The views of a scene show one set of named points, each view turned or mirrored, and shifted as a whole, with a little noise and some points left out.

Scene 1
View 1
z680: [-12,4,-4,0,-16,4,-8,5,-3,6,22,-7,25,32,-8,-8,1,-7,-8,8,-19]
z440: [12,-11,5,3,6,13,-8,-9,24,4,9,-1,19,2,-12,13,6,-20,-11,-12,-4]
z642: [6,-3,3,-6,0,-16,-13,-4,-10,29,25,-4,17,-8,-13,8,11,-13,15,19,23]
z416: [-14,4,5,9,-23,7,-21,-3,-1,6,8,1,3,8,-6,0,8,-18,-6,1,3]
z61: [16,-6,8,1,4,8,-7,-4,21,3,13,-5,18,9,-10,7,2,-13,-9,-8,-10]
z502: [3,6,8,2,-13,12,-10,3,15,-9,10,-3,11,25,-4,-6,-2,-10,-12,-8,-30]
z283: [0,-4,-1,12,-13,7,-18,-5,5,8,13,-10,7,7,-7,5,5,-16,-18,0,14]
z234: [19,11,24,0,-15,0,-24,0,11,0,7,-1,-17,-6,-4,2,3,-14,4,-2,-2]
z894: [-9,8,-2,8,-28,-2,-20,7,-14,12,22,-15,4,23,-4,-8,1,-6,-15,16,8]
z70: [7,1,7,1,-4,9,-9,2,15,-1,15,-5,15,20,-8,0,-1,-10,-11,-5,-18]
z987: [1,7,6,-14,-5,-14,-6,6,-10,17,27,-1,23,18,-11,-6,3,-4,18,20,-14]
z594: [19,1,11,-7,5,-6,-7,1,9,10,20,-4,16,6,-10,5,2,-9,5,6,-6]
z430: [3,-5,4,4,-4,8,-11,-8,12,6,10,-1,15,5,-11,8,7,-18,-8,-5,0]
z560: [5,0,4,-4,-3,-4,-9,2,1,13,23,-6,20,15,-9,1,3,-7,1,9,-7]
z481: [25,0,14,12,-14,5,-24,-2,14,3,10,-13,-19,-7,-3,8,1,-15,-20,-7,20]
z995: [2,19,17,-8,-24,-8,-19,10,-8,3,16,-1,-6,18,-2,-13,0,-5,12,15,-20]
z158: [4,1,2,6,-14,2,-15,2,1,8,18,-11,8,17,-6,-1,2,-10,-14,5,3]
View 2
z70: [17,17,-18,-13,4,-1,0,5,-9,15,9,9,-2,12,-1,-3,-3,-26,-1,-15,13]
z481: [14,1,-3,-4,27,12,-16,-7,4,12,-4,-4,-10,15,-6,-17,-17,-15,19,12,-4]
z680: [1,14,-26,-10,-1,-16,5,2,-1,12,8,12,-2,12,1,10,17,-27,-23,-15,9]
z594: [17,3,-16,-2,17,6,-2,-5,-18,5,15,3,9,2,-11,1,8,-23,3,-13,17]
z894: [-13,3,-17,-4,10,-16,-5,-8,15,14,1,2,-9,14,-3,8,16,-20,-17,6,-6]
z987: [-1,-4,-22,2,6,-10,1,-7,-13,0,19,5,9,-3,-11,19,26,-31,-14,-13,22]
z283: [9,6,-22,-10,23,0,-4,-5,5,4,-9,5,-11,13,2,-11,4,-17,-2,1,-1]
z234: [6,-6,-2,2,11,7,-17,-1,-1,2,7,-5,-6,10,-7,-2,-19,-30,20,5,19]
z642: [6,-18,-25,9,35,4,-3,-19,-12,-18,0,2,7,-7,-9,4,26,-18,-1,2,11]
z430: [19,6,-24,-11,17,5,-1,-1,-8,-3,-4,7,-5,9,3,-10,0,-23,1,-9,14]
z440: [31,14,-25,-14,21,12,1,1,-14,2,-1,10,-3,10,2,-18,-6,-19,8,-15,15]
z61: [26,13,-20,-12,16,9,1,2,-16,8,7,8,3,9,-2,-9,-3,-22,6,-16,14]
z995: [-12,-4,-6,4,-7,-14,-12,0,3,9,20,-2,-3,8,-9,21,2,-38,-3,-1,19]
z502: [13,22,-15,-17,-7,-6,-2,12,-3,19,12,9,-5,16,2,1,-11,-31,-3,-17,17]
View 3
z61: [3,-4,8,8,8,-17,0,9,3,-18,11,11,-11,19,-9,-17,1,18,-3,3,25]
z987: [14,-12,-26,-4,-5,-7,24,15,-1,-23,-17,11,7,5,-25,-9,0,31,-4,11,27]
z560: [6,-9,-10,3,0,-10,16,6,1,-21,-3,7,1,7,-22,-11,-3,23,-3,4,26]
z70: [4,0,2,5,7,-12,4,1,4,-26,13,11,-7,23,-14,-6,0,24,-4,2,35]
z440: [-1,-4,14,8,12,-23,-2,12,6,-12,16,10,-10,18,-4,-15,-4,10,-2,-1,21]
z234: [-10,5,-3,9,-5,-4,22,11,10,-26,-2,9,-18,13,16,-18,17,21,-20,-13,34]
z680: [10,-2,-11,-4,2,-11,15,-3,-1,-26,11,6,13,18,-32,17,-11,24,3,0,38]
z430: [-4,-3,6,5,6,-18,10,12,5,-14,9,7,-3,10,-6,-6,-4,11,-2,-7,23]
z995: [3,4,-26,0,-12,5,31,4,6,-37,-12,9,-3,15,-9,0,13,36,-15,-4,45]
z642: [-1,-16,-14,4,-6,-13,30,20,0,-7,-18,3,3,-19,-11,-25,-3,12,-5,-2,9]
z894: [-6,-1,-13,6,-9,1,34,-18,-2,-30,2,-5,8,-4,-23,6,-5,20,-10,-16,33]
z416: [-10,4,-3,1,-3,-10,27,6,7,-22,8,5,5,6,-3,11,-3,13,-8,-18,34]
z594: [6,-9,-6,6,1,-12,9,13,2,-19,-5,10,-8,10,-13,-25,5,23,-6,8,22]
z502: [5,5,-1,3,4,-9,4,0,6,-32,18,14,-7,36,-13,4,3,30,-7,0,44]
z158: [-4,-2,-3,7,-1,-7,18,-8,1,-25,6,2,-1,5,-16,-6,-4,18,-8,-8,27]
z283: [-10,-2,5,8,2,-11,18,-5,3,-18,13,-1,-1,0,-10,-5,-8,8,-7,-16,22]
z481: [-23,6,12,19,-3,-5,21,-11,9,-25,12,-3,-20,1,13,-19,10,7,-23,-27,26]
View 4
z158: [-7,-9,-4,-11,16,-2,6,24,-9,23,10,9,-1,-10,15,-10,-2,12,-14,12,14]
z502: [-6,5,-16,-3,-6,2,3,23,-15,25,-1,-3,0,-7,33,-19,3,-11,-26,15,6]
z987: [-18,-13,-13,-16,31,2,2,21,-8,17,4,-7,-3,-9,26,-10,-14,5,-25,-30,17]
z430: [-3,-7,-4,-19,-2,0,10,22,-12,9,26,-3,10,-4,22,-10,-2,8,-11,9,19]
z61: [-5,-1,-7,-20,-6,5,11,18,-11,11,18,-11,7,3,25,-10,-7,3,-27,16,17]
z416: [-5,-13,-5,-6,8,-3,4,28,-16,18,22,12,1,-16,23,-16,9,6,3,3,16]
z594: [-13,-9,-6,-22,12,9,10,19,-8,14,14,-13,-3,5,23,-8,-13,6,-28,-2,24]
z680: [-9,-1,-18,-7,18,-10,0,24,-10,21,-3,7,7,-22,25,-13,-7,3,-21,-5,-1]
z481: [-4,-15,13,-14,2,12,16,25,-13,25,28,10,-13,8,10,-10,9,13,-6,37,34]
z642: [-13,-24,1,-27,28,1,9,23,-8,7,30,3,2,-7,12,-3,-12,23,-5,-19,30]
z283: [-2,-10,0,-17,8,-4,9,25,-10,16,24,12,5,-10,13,-9,0,16,-4,20,17]
z440: [-2,-1,-4,-24,-13,4,12,19,-10,6,27,-10,13,3,23,-9,-6,6,-19,20,19]
z560: [-11,-9,-10,-19,19,1,6,21,-8,15,10,-4,2,-8,21,-9,-10,8,-23,-7,16]
z894: [-9,-13,-5,-5,32,-8,2,29,-7,30,4,23,-7,-21,12,-11,1,15,-6,5,10]
z995: [-17,-13,-8,3,26,10,1,28,-16,33,-1,2,-20,-8,30,-20,7,-6,-17,-14,21]
View 5
z70: [-9,-5,8,9,14,3,4,-2,3,-12,0,-5,-6,-12,-24,-10,33,5,1,15,-1]
z61: [-3,3,3,5,8,1,5,-9,2,-9,-2,-2,-12,-13,-16,-10,38,3,-5,6,-8]
z594: [-1,-4,7,4,-1,4,-2,-16,-8,-11,2,12,-11,-13,-14,2,43,8,-8,5,-5]
z416: [-16,5,5,11,8,3,-14,5,9,-18,-3,4,-6,-17,-21,-13,-1,-16,-10,5,6]
z502: [-12,-7,12,15,17,3,2,5,7,-19,2,-16,-4,-11,-32,-14,30,2,8,24,3]
z894: [-32,-13,8,8,15,7,-14,7,0,-15,-7,15,5,-16,-19,1,-6,-5,-21,15,19]
z283: [-17,7,-1,3,15,2,-2,0,7,-9,-10,6,-6,-19,-9,-10,8,-7,-22,2,1]
z430: [-6,8,0,4,6,5,-1,-5,5,-9,-3,3,-11,-15,-14,-13,20,-5,-7,-1,-6]
z158: [-20,-3,4,6,14,4,-5,0,1,-12,-6,8,-3,-16,-16,-3,13,-2,-17,11,8]
z560: [-12,-9,8,5,1,10,-5,-8,-8,-12,4,16,-4,-13,-19,1,22,3,-5,6,5]
z234: [-8,12,15,19,-1,-13,-28,-11,7,-29,-3,-7,-14,-19,-16,-3,28,-12,-20,16,-1]
z680: [-20,-18,8,6,11,17,0,8,-5,-11,5,9,3,-10,-29,-6,8,3,7,15,14]
z440: [1,11,-2,5,10,1,8,-7,6,-7,-5,-5,-15,-16,-12,-15,34,-1,-5,-1,-14]
View 6
z234: [-3,16,-14,-6,-13,1,-2,-5,-28,17,18,-32,-10,1,29,5,-6,18,0,4,12]
z995: [-4,7,-5,-10,-1,-17,6,-1,-26,21,34,-20,-1,6,23,20,9,13,15,4,-13]
z70: [6,10,-22,-4,-17,2,-8,2,-33,3,19,-25,-20,2,-8,-7,23,20,4,-6,2]
z680: [5,10,-17,-1,-13,-12,-6,3,-25,8,20,-12,-8,3,-22,3,38,10,15,-8,-13]
z987: [-12,5,-19,-22,-3,-6,-4,12,-24,6,16,-7,-8,18,-3,21,26,4,21,-12,-14]
z158: [-3,14,-14,-1,-22,2,-9,-4,-15,14,12,-20,-9,-4,-8,4,20,12,10,-3,0]
z894: [-5,15,-3,5,-22,-5,-6,-9,-2,23,17,-15,2,-9,-14,13,25,6,20,2,-8]
z642: [-24,19,-23,-22,-17,9,-16,7,-9,8,-9,-4,-2,16,7,25,7,-6,15,-14,6]
z440: [3,18,-33,-4,-24,9,-18,1,-35,-2,-1,-25,-20,5,-2,-13,13,17,-6,-10,17]
z61: [0,13,-29,-9,-21,10,-12,4,-35,-1,9,-26,-23,5,-2,-8,16,18,0,-10,11]
z283: [-2,21,-17,5,-29,5,-15,-8,-12,13,1,-20,-6,-6,-7,-1,15,8,3,-4,11]
z502: [14,9,-19,2,-12,-10,-2,-1,-40,5,29,-29,-18,-1,-7,-12,26,25,2,-2,-3]
z560: [-8,10,-21,-13,-14,2,-8,6,-24,6,12,-14,-13,8,-7,9,23,10,14,-10,-2]
z481: [-8,22,-13,3,-32,17,-10,-12,-12,22,9,-34,-15,-13,15,-1,-6,17,-3,5,23]
z416: [4,22,-14,5,-20,-13,-11,-8,-19,15,6,-14,5,-1,3,1,13,8,3,1,1]
z430: [1,18,-27,-4,-21,4,-14,1,-30,4,2,-23,-11,5,4,-6,9,13,-2,-7,14]

Which points are out of place in each view (at most two, in the order of its rows)? Write - if all are in place.
view 1 => -
view 2 => -
view 3 => z680, z481
view 4 => z642
view 5 => z594
view 6 => z995, z430
